Each row is a point on a tangle of strands that fork, close into loops and nearly touch. The rows are in no order.
Points whose rows are less than 95 apart are linked; no others are. Some points are linked to none.
(1026): [ 18  -9 -18 -17  29 -25   2   0 -21 -25  24 -25  29  -2  -6  -6 -12 -14
 -13 -16   4  -1  -1   8  12   0  -8   6 -19 -10  -4 -10 -25   8 -10 -26
  14  -1  13  10  10  10 -20 -12 -19]
(943): [ 21 -19 -23 -18  19 -31   9   0  13 -31  22 -21  31  -7  15  -7  -9 -28
  -4 -24  -4   1 -17  -6  34   2 -26 -11 -10  -1 -17   4 -30 -12 -17 -24
  27  -9  12  -1  18  28 -12  -5  -5]
(303): [  0  13  26  10  -3 -28  14   5   6   5  -7  25 -31  -3   3  16   0 -19
   9   5  -9  20 -10 -30   0  35  -3 -15  16  -4   5  10   8 -15  21  20
  13 -14 -33  -9   2  -5   6  11  20]
(274): [ 13   5   1 -10  11  17 -18  14 -50 -20   8 -14  -7 -20 -35  -4   4   4
  16  -4  21   0 -25  -4  -2  38  18  11   4  -2  42 -12  -1  16  25  -6
 -22 -11   1 -15 -29 -29 -42  -9  -7]
(255): [ 21  19 -11   0 -20  25   7 -21  33  -4  -9  32 -13  18   4  13  21  -8
   9  -6   3  10 -26   0   0 -11   3 -15   7  22 -26   4  11 -39  -9 -16
  17 -15  28   0   1  29   6  15   2]
(507): [-18 -27  -5  -2 -16  19 -18  13  -1  25  -3  -6  -6  -4 -13  -4  -5  14
  16   7   4 -10  34 -21   8 -37   4  15   2  20  -2  -6  -5   6  -1   5
 -31  12   0  -6 -33 -12  15 -13 -15]
(789): [ 33  -8  12  -6   6  -6  14  -1 -14  24  10  -9  -3   8 -24  37  -3 -36
 -14  12  22  27   9   8   6  -3 -22  -5  10 -16 -19 -34 -20 -16  -5 -12
  28   9  13   0 -20   9  11 -14 -19]
(143): [ 22  23  25  -7   6  19   0   7 -23  27  12 -24  -9   5 -28  35   7 -12
 -20   3  -2  26  36  31 -10   6   3  -1   6  -2  12 -33  -7  -7 -10  26
  10 -12  -3   5   0 -13  -5  -3 -26]
(944): [ -5   3  11   0  17 -12  -3  -9 -25 -19   2  -4  11  -4 -21 -14  -6  10
 -18   6  -2 -16  11  14 -16   1  25  24  -1  -8  17   5  13  28  12 -16
 -12  -7   8   7  -1 -12 -23 -19 -18]
(277): [  4  14  -8   3  18 -51  32 -13  -1  -2  -2  35 -19  12  -1  -2 -16  11
  -8  -3 -21  24  11 -30 -14   8  12  19  -1   2 -22  15  11   0  11 -29
   6   7 -11  10  -2  19   0 -19  10]
(36): [ 12  15 -16  -6  30 -23  17  -1  16  13 -20  -6  15  12  47  18  -7  35
   1   2   1   5  30   0   7 -12  -5   5  -6  -2 -19 -16 -13 -11 -25  -7
  30   6   1  -2  31  31  33   4   0]
(480): [ -8  39   9   2  -3  46 -20 -14 -19  -9  12   5  -7   4 -14 -19  10 -11
 -13   8   4   4  -3  39 -38   2  28   4  -6  -7  16   2  52   9   8  21
 -23  13  17  22   3 -26 -22   8  -1]
(411): [  5  13  27   9 -24   2   4   5   1   1   6  23 -32   0 -28  25  18 -28
   5 -10 -15  24 -20 -14  -2  37   3 -24  19  18   7   0   2 -26  15  23
   6 -27 -18  -8  -9 -13  -9  14   7]
(854): [ 39  35  14 -12  27  -3   1  -4 -28 -16  -4   9   1   6 -29  30  15  -2
   5   4  27   6 -11  27 -15  17  31   6   2  -5  13 -23   9  -8  17 -15
  25 -27  23  -7   4  -1 -15   8 -28]
(1012): [-29 -36  -4   4 -23  23 -15   2   0  -7  14 -46  28 -11  -1 -27   2   7
 -24 -17 -18 -28  14   9   3 -22  -9   0  -4   1   6  14 -34  23 -24  -2
 -31   6   4   3  -2 -15 -21 -15  -9]
(1060): [ -9  -2  31   8 -24  21   1 -13  -3  11  -2 -28   9   0 -12   7  14  20
 -45   1 -32 -10  36  48 -25 -10  10   6  11  -5   9  -3 -12  21 -22   5
 -13 -12  -1   8   3 -13 -11 -12 -19]
(146): [ 25   0 -12  -3   0  10  10   0  -5   8  17 -19  10  13   6  20   6 -25
 -15 -15  13  24 -20  20   4   4 -19 -15   0 -13 -18 -21 -24 -14 -18 -12
  25  11  10   6   6  17  -1   0   1]
(622): [-22 -10  25  24 -16 -26  15 -10  15  -3 -19  11  -4  -6  13   3   0   6
 -17  12 -21  -8  -4  12 -11  16  -5  -3  12 -25   6  22  12  22   8  -3
  -1   2 -18  -2   7  -3   5   0  23]
(499): [  1   4  26   3  10  -6 -11   6  -9 -15 -18  -8   9 -14   6  11   7   2
   9  14  16 -22 -15  25   2  26  10  -2   7 -25  31  -4  11  13  16  13
  13 -22  -3 -17  16 -13   0  16   0]
(851): [-17  -3   4  11   3 -17  19  -8   4   6   9 -27  18   4  24 -20 -17 -14
 -40   0 -25   5  22  29 -11   0 -24  -2 -10 -28  -7   2  -3  28 -30  16
   3  29 -11  24  25   6   2  -6  13]
(783): [  5 -19   2 -11  35 -33  11  12 -27  18  18 -24   6 -10 -15  -3 -32 -51
  -4  11  16  22  18 -16  18   3 -35   5 -10 -29  -2 -21 -13  11   3  16
  14  23 -10   9  -6  -4  13 -15  -8]
(104): [  4 -49   1 -10   2  -4  -6  29  -9  13  12 -40  12 -24   3   2  -5 -25
  14  -3  14   7 -20 -24  38  17 -39 -13   4 -12  13 -16 -48   4   2   4
  13   8 -19 -20 -18  -9   9 -12   5]
(642): [  1 -24  11  10 -23  -6  12 -14  23   3 -13  -7  16   3   3  17  10  22
 -28  -4 -21 -13  16  18  -1 -20  -6   4  11   6 -16   1 -22   1 -23 -24
   7 -15  13  -6  -4  15  10 -17 -16]
(301): [-15 -12  11  14 -16  24 -11   6  28  16 -42  -4  13  -3  37   6  17  25
  13  26  13 -34   2  29   0 -17  -4  -5  10 -16  11  -2   8   7  -7  21
   0   3  -3 -17  11   0  36  23  13]
(41): [ -2 -48   6  -7   7   4 -17  21  -5   8  -2 -19  21 -13 -13  -5 -10 -19
  16  22  39 -23  -7   2  28 -27 -13   4   7 -17   6 -22 -13  12   6  -5
  -6   9  17 -17 -31  -5  27  -7 -12]
(758): [ 25  -6 -10   2 -32  38   3 -10  24  -5  -9   9   6  13   3  25  36  -9
   4 -11  13  -3 -44  20   5  -6  -7 -21  10   6 -20  -6 -13 -26  -9 -23
  19 -13  34 -15 -12  23   6  11   1]
(390): [-33 -48  -7   7 -25  14 -14  12   4   9  -3 -18   7 -12   4 -25  -5  14
   3   1   0 -24   3 -18  12 -23 -10  10   2   0   6  10 -16  27  -2  -2
 -41  21  -4  -6 -27 -16   1 -13   7]
(58): [  6   8   4  11  11 -31  30 -12 -16   0 -19  25  -6  13  -1  17   6  32
 -14  10  -3  10  -6   3 -32  14  20  26   3 -17  -3   4   7  21  15 -44
   5   6   3  -6 -12   3  -1 -22   6]
(105): [  0 -13 -26  -8  -6  -1 -15 -16  36 -22   7  23  11  -1  -1 -31  -5  -7
  17  -1   6 -26   0 -17  18 -42   5   3  -6  30 -29  18  18 -25 -10 -18
 -10  -5  37  11  -1  24   8   0 -18]
(84): [ 15 -16  -9  -6 -14  16  -6  11 -24  15   4  16 -28   2 -37  15   9  -4
  27   5  29  16 -16 -30   4   5   1   4   8  17  -3 -17  -7 -12  20 -18
 -16   5   7 -14 -51 -12  -5  -9  -4]
(712): [ -3  12  21   1   4 -19   2   9   7  14 -24  27 -22   3  -4  16   1  35
  17  10  -8 -11  37 -27  -5  -4  30  18   9  17  10   9  15 -10  23  10
  -4 -25 -22 -15  -3   0  20   8  -9]
(648): [ 15 -10  18   7   0 -20  26 -15   3  17 -13  -1  14  15  -5  34   6  17
 -37  12  -9   4  26  28 -17 -17   2  14  13 -12 -23 -16 -16   5 -14 -32
  20  -7  14   0  -6  12  15 -23 -22]
(352): [ 28  14  -3 -16  -6  13  -5 -16  -1 -19  14  20  -8  15 -46  15  13   1
  -5 -14   2   9   6  14  -7 -18  24   3   2  35 -12  -6  -5 -30  -2 -27
   8 -34  31   8  -6  11 -18   1 -39]
(137): [ -9  -4   0  13  -6   1  13  -6 -23  12 -15  12 -11   7   0  -1   4  28
  -9  13   4   0  -5  -6 -26   3  13  27  -1 -20   1   4  17  35  18 -29
 -27  27  -2  -3 -33 -13  -4 -29  16]
(737): [ 21  36   2 -17  10  45 -11  12 -23  19   9 -33  -4   7  -9  27  14   5
   0 -13   7  25  13  30  -5  12   6 -14  -5   8  19 -32 -13 -14 -17  34
  11  -9  -4  -4  20  -9  -7  14  -9]
(936): [  3   5   7   9 -12   6   7 -18   7  11 -17  41 -19  10  -6  17  11 -11
   6  34  24   4 -10  11 -21 -13   7   5   9 -20 -20   0  39  -3  23 -13
  -2  19  13   3 -30  -1  21   3   7]
(882): [-14   1 -10  20 -27  -4   8 -18  32 -16 -17  45 -14   3  20 -16  13  11
  13   5  -4  -8 -40  -7 -10   5   5  -7   2  -3 -14  34  34  -2  12 -22
 -11  10   6   1   0  11   5  12  35]
(1051): [ 11  10  11  -8 -17  12 -10   7  19  -9  10   7 -16 -10 -17  12   8 -33
  18 -17  -9   7 -17 -19  27  20 -12 -35  10  36   5  -1 -11 -43  -5  35
  16 -40  -5  -9   6   3  -4  19  -5]
(230): [  7  24   3  -9  37 -20   1   7   9  18 -21  -3   4   0  32  13 -16  15
  12  13  12  -2  45  -5   9 -10   1   5  -7  -3  -1 -18   3 -15  -8  29
  29  -4 -13   1  38  13  34  17  -7]
(1033): [ 21  31  -5   8  -5  18   7 -25  19 -11 -16  29   2  21  13  24  26   9
  -2   1  14  11 -33  41 -28   1  15 -11   0 -12 -14   0  24 -13  -1 -18
  21  -3  31   9  17  18   7  26  13]
(185): [  6 -20  10   3   1  -3   0   9 -14  -3 -13 -20  15  -7  13  13   6   6
  -1   9  18 -13 -24  18   5  15  -9   3   6 -29  17 -11 -16  21   2 -12
   8   0  -1 -17  -4  -5   2  -2   5]
(1079): [-20  -5  14   2  -2  24 -24  20  -6  12  10 -45  15 -17  11 -22 -10 -22
  -7   8  -1 -12  21  28  12  -3 -16 -15  -6 -15  26 -11  -2  13 -20  57
 -12   9 -13  12  22 -19   2  13   0]
(838): [ -4   8 -27  -1 -28  63 -15  -5  19  16 -13  -7   8  17  14  10  28  44
   4 -24 -10  -7   3  12 -12 -29  10  -4  -8  32  -7   2 -20 -12 -21   6
 -13   1  11  -7   4   6   1  10  -2]
(215): [ 23  14   2 -15  14  18 -15  14 -33  19   8   7 -22   1 -47  28   1  -9
  27  18  39  18  10  -1   5  -3  10   4   6  13   5 -31   8 -18  19   3
  -1  -7  11 -10 -33 -16   6   1 -25]
(209): [ 17 -12  -2 -15   7  -3 -12  15 -35 -20  26  -9  -4 -15 -34  -1  -5 -33
  16  -9  20  13 -35 -10  22  36 -11 -10  -1  -1  20 -16 -16  -1  20  -9
  -1  -6  -2  -7 -24 -16 -32  -1  -4]
(610): [  8 -37   0  -9   6  22 -14  33 -21  22   1 -46  17 -16   5  -1   1  -6
  17  12  40  -4 -15   3  24   4 -19  -4   3 -25  21 -31 -31  11   2   8
   6  16  -1 -24 -13 -10  22  -7   1]
(1029): [  1  13  44  10  15 -24  11   5 -12  22 -27  15 -16   1 -12  26   3  19
  -8  31   0  -6  46   7 -19   3  27  19  15 -13  14 -12  19   6  22  16
   2 -18 -17 -11  -6 -13  23  -2 -16]
(1040): [-10 -25  13  -2   0  -9 -19   2  -7 -41  16 -17  21 -24 -14 -24 -10 -34
  -2  -4   5 -27 -27  21  17  16 -10  -9  -2 -17  24  11  -3  21  12   3
  -4 -11   5  -1   6 -13 -30  10  -1]
(983): [  4  53  10   2   0  35  -6  -6 -10  15  14  14 -20   9  -4   7  14 -27
  -6   6   6  31  -5  33 -35  13  11 -14  -5  -9   1 -10  48  -4   5  38
  -2  20   0  29  13 -18  -5  23   9]
(408): [  4  36   4  -9   0   1   4 -12  24   6   4  22 -17  19 -15   1   3  19
  -4 -17 -31  13  40 -14 -12 -20  30   0  -3  48 -15  13  10 -36  -6   8
   5 -31  -4  15  21  19   8   7 -20]
(994): [-25  -6  29  23 -31 -12   5 -11  21 -22  -8  25 -10 -10  -3 -15   8  10
  -7  -4 -36 -19 -15   2 -16  22  14  -7  15   3  16  42  16  11  17   3
 -16 -21 -19  -6   8 -10 -14   5  18]
(778): [ -5   7 -17  -7  14  11 -13  15 -43 -13  12 -11 -11  -9  -6 -19  -5  23
  20  -8   7   3 -21 -29  -7  34  17  15  -9   3  33   3  -8  24  22  -3
 -26   3 -17  -8 -16 -24 -42  -8  12]
(80): [  5 -32   7 -11  40 -23  -8  18 -28  11   5 -30  19 -17 -23  -4 -28 -34
   4  24  34  -2  23  -4  27 -18 -20  13  -3 -25  10 -28 -10  14   6   2
   9  12  11  -1 -21  -6  20 -16 -24]
(488): [  8  27   4  -3  24  21 -19   9 -35  16  -3  11 -19  -4 -21  -1  -6  -7
  28  28  42   6   5   0  -7  -1  14  11  -5  -9  14 -21  42   1  29  19
 -13  18  10   4 -25 -24   6   8  -6]
(509): [-26   8 -10   8   2 -20  16  -9  -4  -2  23 -15   5   3  18 -27 -17  -4
 -31 -15 -40  17   7  -1 -15  11  -9  -3 -15 -13  -8  18   0  24 -18   6
  -9  26 -22  27  22  -1 -19 -10  22]
(998): [ -8 -13  22  -3   2  13 -22  11 -15 -15  20 -46  24 -21 -10 -19 -11 -37
 -15   2   4 -18  -1  37  13  12 -15 -13   0 -23  24  -8  -4  18 -12  31
  -5  -6   2   8  13 -20 -18   6  -6]
(569): [  6 -20  -4 -13  -4   3  -5  11  -4  31   7  -2 -10  -1 -25  18 -10  -1
  10   7   7  12  44 -29  17 -34  -5  12   1  22 -16 -20 -16 -17  -4  -2
 -10   5   6  -1 -32  -1  20 -19 -28]
(1142): [-12  13  12  -3   2  23 -17  15  -8  39  13   5 -26  -6 -16   2  -6 -38
  15  27  17  19  18  -1   5 -12 -15 -17   3   7  -4 -17  29 -15   4  56
 -11  24 -17  16 -13 -26  27  14   4]
(988): [-10 -19   0  -2  34 -40   5   6  -7  -8 -17 -13  27  -8  16  -4 -18  29
   1  12   1 -27  22  -8  11 -10   4  24  -4 -12   8   0 -10  25   0 -14
   5  -2  -4 -12   7   4  13 -14 -13]
(529): [ -6 -27  -8  -2  -9  -4  -3  14  29  21 -15  -4  -4  -8  22   0  -4   9
  24   0   2 -15  14 -45  34 -15 -20  -1   4  19 -10  -3 -15 -20 -10   7
   3  -3  -1 -19  -7  14  29  -6   0]
(918): [  3  14  -4   0   2  14   1   2   0   6 -29  -3   3  13  26  22  18  60
   5  -6  -3  -9   0   5 -14   2  23  12  -4   4  13  -2 -11   7  -2  -9
   3  -9  -8 -21  11   4   4   3   7]
(225): [ -2  12  -6  -3  20  14  -9   8 -14  20 -13   4  -2   5   8  -9  -8  13
  14  25  32  -7  15   3  -8 -18  10  18 -10 -13   3 -13  31  13  14   9
 -12  28   2   4  -9 -10  20   0  -1]
(376): [  4   0 -22  -5  -5   2   2   2  13 -12  32 -12   5  -2  20 -12  -1 -52
   3 -24  -1  20 -46 -10  20  17 -35 -36  -9   4 -20   1  -9 -20 -17  15
  16   9  -3  16  19  16  -8  16  23]
(246): [ 10  18 -18  -4  24 -22  14 -10  11 -16  -2  -1  22  13  32   5 -10  21
  -7 -13  -6   1   0  11   1  -1   1   1  -8  -2 -18   2  -4  -7 -19 -23
  26  -1  10   6  38  31   4   5   3]
(1052): [ 18 -23 -24  -6   1  -3   7  12 -14   1 -15  16 -12   5   7  13  11  11
  31   2  33   6 -42 -36  10  12  -3   9   2  -1  -4 -10 -15  -4  18 -41
   3  14   6 -26 -37   7   3 -11  17]
(551): [ 32  11  -8 -13  -2   7   3 -13   7   2   4  31 -11  15 -30  23   9 -18
  11   2  18  14   0  -5   6 -22   8   0   7  26 -28 -17   6 -38   0 -23
  18 -16  35   0 -17  24   5   1 -26]
(883): [  9  40  -6 -13   2  29 -10  -4   5   8   5  -1  -5  16 -10  16   7  17
   3 -19 -11  13  25  13 -11 -15  21  -7  -9  29  -1  -7   2 -23 -12  22
   6 -18   1  11  26   2   1  21 -15]
(155): [  6 -23  -3   2  -6 -14   8   4   0 -18  -8  -5   8  -9  15   5   7   8
   1 -13  -4  -7 -35  -6  15  24 -13  -4   3  -6   8   9 -26   8   4 -26
   9 -10  -9 -20  -2   5 -13  -6  12]
(405): [ -8 -10 -17  16  -4 -27  19  -1  13 -13 -24  32 -11  -3  36  -7   2  28
  26   5   0  -6 -37 -41   7  18  -5   4   4  -9  -6  29   8   6  16 -28
  -5  10  -8 -19 -10  13   9  -4  42]
(741): [-20   2   0   2  14   1  -5  11  -3  14  -1 -36  16  -5  33 -21 -17   3
 -12   9  -6  -6  24  14   2  -1 -13   1 -10 -22  12  -7   0  22 -19  36
  -5  22 -21  10  24  -6  10   3  10]
(585): [ 19   5 -33 -11  -1   4   4   1  22 -26  15  -8  13   4  31 -10   5 -16
  10 -37   2   9 -43 -13  29  12 -18 -25 -10  14 -18   6 -24 -23 -20 -12
  24  -6  12  -1  22  32 -14  12  12]
(91): [ -4 -18 -17  -2 -15  -7  -2 -17  18 -31  15  15   5   0 -12 -25   0  -5
  -9 -16 -13 -12 -14  -5   5 -12   0   0  -2  20 -13  23  -5  -7  -7 -33
  -9  -9  21   6  -1  10 -25  -7  -8]
(5): [ 14   8   5 -11  -7  -1  -8   1 -12 -18  16  16 -16   3 -47   3   5  -4
   5 -18  -6   9   1  -9   2   9  24   2   6  34  10   3  -9 -19   9 -11
  -6 -34   2  -3 -10  -7 -29   3 -28]
(814): [-24   0   9  13 -38  39  -6 -14  25  13   0  -9   5   8   9  -9  12  12
 -27  -3 -30  -8  22  37 -22 -25   1  -8   2   5  -6  11   7   7 -19  18
 -16   8  -1  16   9  -8   4   7   0]
(476): [-17  -8  -7   6 -18  48 -17   2 -10  -8  14 -53  27  -6  17 -30  10  13
 -27 -17  -7 -20 -11  34 -12   0   2   1  -7 -15  17   5 -24  27 -25   8
 -29  13   4   2   5 -14 -28  -7   9]
(158): [-30 -27  -5   5   1 -37   6  -8  14  -8  10   0  10  -5  -5 -32 -27   5
 -17  -5 -29 -14  39 -19   1 -27  -8  15  -8   6 -15  22   0  13 -11 -13
 -20   9  -2  13   0   3   0 -23  -8]
(618): [  1   0   5 -10  10 -36   6   6 -15 -31  18   4   0  -5 -25 -14  -7   9
  -5 -24 -30   4   9 -23  -3  20  21  13  -2  21  14  23 -25   2  10 -21
  -5 -35 -18  -5   5  -3 -38 -11 -20]
(1002): [-20   7   5   7 -32  32 -17   1  42  19 -14  22 -15  -7   6   0  11  -9
  20  10  -7 -16   9 -10  11 -23  -9 -20   7  28  -4  11  26 -24  -2  50
  -8  -9  -9   1   1  -1  27  25   8]
(1133): [  7  10 -28 -13  17 -30   3  -8  34 -18   1  24  -3  -3  18 -29 -17 -14
  24  -7   2  -8  -5 -47  32 -16 -10  -2  -8  24 -29  17  18 -31  -7 -13
   5  -3  21   6  10  35   9   0  -1]
(455): [-10  14  15  12   4 -30  14  -6  15   8  -7  14  -9  -3  20   2 -12 -13
  -9  10 -13   7   5  -3  -4  13 -16  -9   3 -16  -6   8  17  -2   2  21
  16   7 -20   9  23   6  15  10  22]
(553): [  6 -28 -23 -11   3 -11   6  23 -13  -3  10 -27   6  -9  22   2  -6   8
  13 -24  -8  12 -20 -38  27  24 -23  -1  -8   6   9   1 -54   7  -3 -18
   7   4 -23 -18  -6  -3 -17 -17  11]
(1187): [-12 -32 -11  10  12 -55  23   0   3 -11 -12  20  -2  -9  14 -13 -23   0
   9  14  -6  -3 -14 -38  11   9 -22  14   1 -20  -7  22   2  21  17 -28
  -4  20 -10 -11 -17   7  10 -23  27]
(2): [ -3   5 -18  -1   7 -30   8 -11  16 -18  33  10  -1  -1   3 -26 -20 -61
 -10 -14 -11  16 -25 -17  15   6 -31 -21 -12  -1 -29  13  11 -13 -12  10
  11  14   2  30  21  17  -7   7  17]
(678): [-18 -17   7   1  27 -56   4 -13  11 -19  -4  -4  25  -9  -4 -25 -34  -4
 -16  12 -15 -25  45   2  10 -26 -10  16  -6  -9 -12  12  10  18  -7  -3
   7  -4   6  14  16   9  16 -13 -14]
(818): [ -8  14   7  14 -22  30  -1 -15 -13   1  -8  15 -12   6  -2  -4  20  13
 -12   8  -1   1 -21  25 -37  15  22   7   3 -21  13   7  34  23  15  -6
 -20  15   3   5 -11 -22 -14   1  16]
(557): [ 15  38  25  -8  38 -10 -13   7 -18 -11 -10   3   1  -7 -11  13  -2   0
  16  14  23 -13   9  18  -3  18  27   3  -1  -8  30 -14  25  -8  22  23
  17 -31   1  -6  24  -9   1  27 -17]
(111): [ 12  43  -6   5  25 -15  14 -18   0 -20  -6  21   2  15  20   3   4  17
  -5 -11  -3   9 -17  20 -24  19  21   0  -6 -15   0   6  21   1   7 -15
  21  -6   6  13  39  14  -6  20  10]
(395): [ 22 -12  18  -3   4 -14  12   2   7  36 -11   9 -18   2 -10  44   0 -12
   2  25  12  15  33 -21  12 -14 -10   4  20   3 -23 -26 -15 -29  -2  -2
  24  -6   3 -16 -22  13  33 -13 -18]
(917): [-19   5  -7   5 -36  36 -13   5  31   7   6   1 -12  -2   8   0  17 -12
  12 -23 -24   0 -11 -19  19   1 -13 -36  -5  43  -2  10  -6 -32 -19  46
  -4 -18 -12   1  11   0   3  19   7]
(120): [-24 -10 -13  14 -42  46  -9 -16  37  17  -2   7   3  11   7 -10  13  26
 -13 -10 -31 -10  25   8 -14 -49   5  -2   0  30 -20  22  -2  -7 -21   5
 -23  11   7  11  -5   3  11  -4  -6]
(407): [-20 -25  -6  15 -24  35 -12   5   3  -8  -9 -33  33   0  30 -28   9  14
  -8   0  13 -33 -30  33  -5  -8  -5  -6   2 -28   9   9  -9  32 -16  -4
 -23  24   9  -9  -2  -5  -4   1  21]
(595): [ -7   9 -22   5 -22  61 -11  -5  -2   7 -15 -17   9  14  21   0  29  55
  -6 -14  -4 -12 -13  21 -29 -11  21   5  -6   8  12   3 -13  14 -14  -6
 -23  12   7 -11   1  -6 -11   3  11]
(37): [-19  22 -25   3  13  -4   9  -4 -19 -16  20 -16   6   4  24 -29 -14  30
 -19 -22 -31   9  -1 -10 -22  20  13  10 -20   0  10  22  -5  28  -7  -6
 -17  19 -18  17  25 -10 -37 -12  23]
(497): [-20 -40  -3   4   7 -57  16   0   5 -12  11   8  -2 -16 -11 -21 -30 -15
  -6  -2 -32   1  19 -46  17  -5 -20  15   0   0  -9  25  -5  17   5 -15
 -11   8 -13   3 -19   2  -3 -32   3]
(406): [-15   2   3   6  21 -24   7   5  -3   4 -32  -6  17  -1  40   3  -8  62
   1  14  -6 -23  20   0  -5   2  13  26   0 -15  14   7  -2  27   0  -6
   0   2 -17 -16  15   2  15  -7   8]
(1152): [ 12  19 -21  -4   8  34  -4   1  -7  14  -4 -16  16  17  23  -2   7  11
   2   7  27   0   0  30 -12 -21   5   6 -12 -16 -10 -21   8   3 -15   0
   0  27  16  10   8   9  13   7   0]
(1180): [ -4   6 -20  -2   8 -17  12   4 -27 -18  21  -2  -5  -1   5 -17  -6  17
  -3 -25 -22  15 -13 -28 -10  31   9  11 -11   4  11  20 -19  24  10 -22
 -11   8 -21  -1   1 -12 -43 -17  14]
(625): [ 18   4 -10  -1 -17  43  -5   0   9   6   3 -17  14  14   5  17  23  -6
  -3 -11  17   2 -24  36  -2 -13  -6 -18  -2  -3  -8 -16 -15 -15 -22   1
  12   2  18  -4   9  13   5  20  -1]
(106): [  4  37   8  -2   9  -3   6  -6   4   7  12  11 -15   6   4   4  -5 -33
 -11  -1  -5  25   4  11 -13  11  -3 -17  -5  -5  -7  -7  22 -12  -2  31
  14   7  -8  29  28   0   1  22   9]
(1096): [ 10 -11   8 -14   5 -14 -16   6  -2 -39  13   4  10 -19 -20  -6  -5 -34
  15  -7  13 -15 -28   3  28  19  -5 -17   3   4  20   2  -2 -12  17   1
  10 -27   6  -5   3   0 -22  18  -8]
(316): [  3  26   3  -5  17 -26  -2   0   9 -11  -3  30 -17   5 -10  -8  -8  18
  17  -6  -6  -6  23 -29  -2  -1  32  12  -3  30   0  15  17 -20  17   4
   0 -27 -13  -1  13   9   2  13 -10]
(806): [ -2 -23   1 -13  20 -19  -1  30 -31  21  25 -24 -13 -18 -12   0 -24 -40
  13   7  10  27  -2 -39  24  21 -32  -6  -7 -11  10 -19 -20   9  13  24
   7  17 -27  -1 -19 -19   5 -14   6]
(349): [ -7   4  -7  -1  27 -53   6  -6   5 -31  17  19   0 -12  -8 -33 -36 -49
  -1  -4  -9   4  -7 -24  14   1 -21  -3 -14  -3 -15  19  26  -3  10   8
   9   7  -4  24  13   7  -8   3   9]
(857): [  3   5 -14  18  -9  -7  22 -16  23  14 -21  37 -14  16  30  12   9   0
   9  19  16  14 -29  -5 -13  -1 -10  -4   3 -24 -33   8  27  -6   9 -24
   5  30   6   3 -12  17  27   4  38]
(847): [ -1 -11  17   5 -27   9   9  -5   0   5  -2 -17   3   4 -16  20  16  29
 -33 -22 -33  -1  18  16 -13   1   7   4  10  14   8   2 -36   8 -15 -11
  -6 -24  -6  -3   0  -9 -16 -19 -21]
(325): [ -9  16 -24   4  17 -43  15 -17   1 -20   9  42 -17   6  -3 -36 -26 -16
   6  -4  -9  14 -10 -36  -7   3   1   8 -12   6 -21  29  33  -1  18 -16
  -6  19  -4  24   6  10  -7  -7  20]
(561): [ 18  19  35   0   4  -3  14  -5  -9  29 -16  -2  -7  11 -13  45  12  11
 -24  15  -5  15  39  32 -22   0  14   7  17 -12   4 -26  -2  -5   0   8
  17 -16  -5  -5  -1  -4  13  -5 -21]
(337): [-25 -11  17  11 -34  40 -21  16  11  35  -8   8 -23  -8  -6   2   9 -15
  23  28  12  -3  -1  -3   6  -8 -12 -19  12   5  10  -6  23  -4  11  49
 -21  12 -18  -5 -24 -29  23  22  13]
(1196): [-18   2  -9   9 -23  -3   5 -12  17 -20   0  23 -10   7  -3 -18   8  31
  -4 -19 -31  -7  -7 -18 -12   5  20   4   0  29   1  36  -2  -2   2 -20
 -17 -13  -6  -3   4   3 -22  -3   9]
(317): [-26  -7   4   7 -36  39 -26 -11  13  -4  -9  16  -5  -1 -13 -20  13  13
  12  10   0 -30  -2  11 -10 -23  18   1   5  17   7  21  28   7  14  12
 -34   2   7  -2 -15 -21  -6  14   0]

How many points has the smallest loop of links through each point below? Write none if it is on no loop.
(80): 6
(998): 12
(553): 5
(712): 8
(497): none

A fork is a point with three links, a tip a point with one. Leave the first point through the second and follow the links. Name the first fork or tip that comes.
(943); (585): (455)
(1079); (998): (1180)
(480); (818): (1026)
(678); (158): (936)
(936); (857): (561)
(407); (476): (625)
(455); (303): (1142)

A piece is all that can be reached along the links. How many separate loops has the piece of each point below (a circle has one, a figure eight two, a Y none), and how many tips (points with one link)?
(1133): loops 0, tips 3
(80): loops 2, tips 1
(625): loops 1, tips 3
(1187): loops 1, tips 1
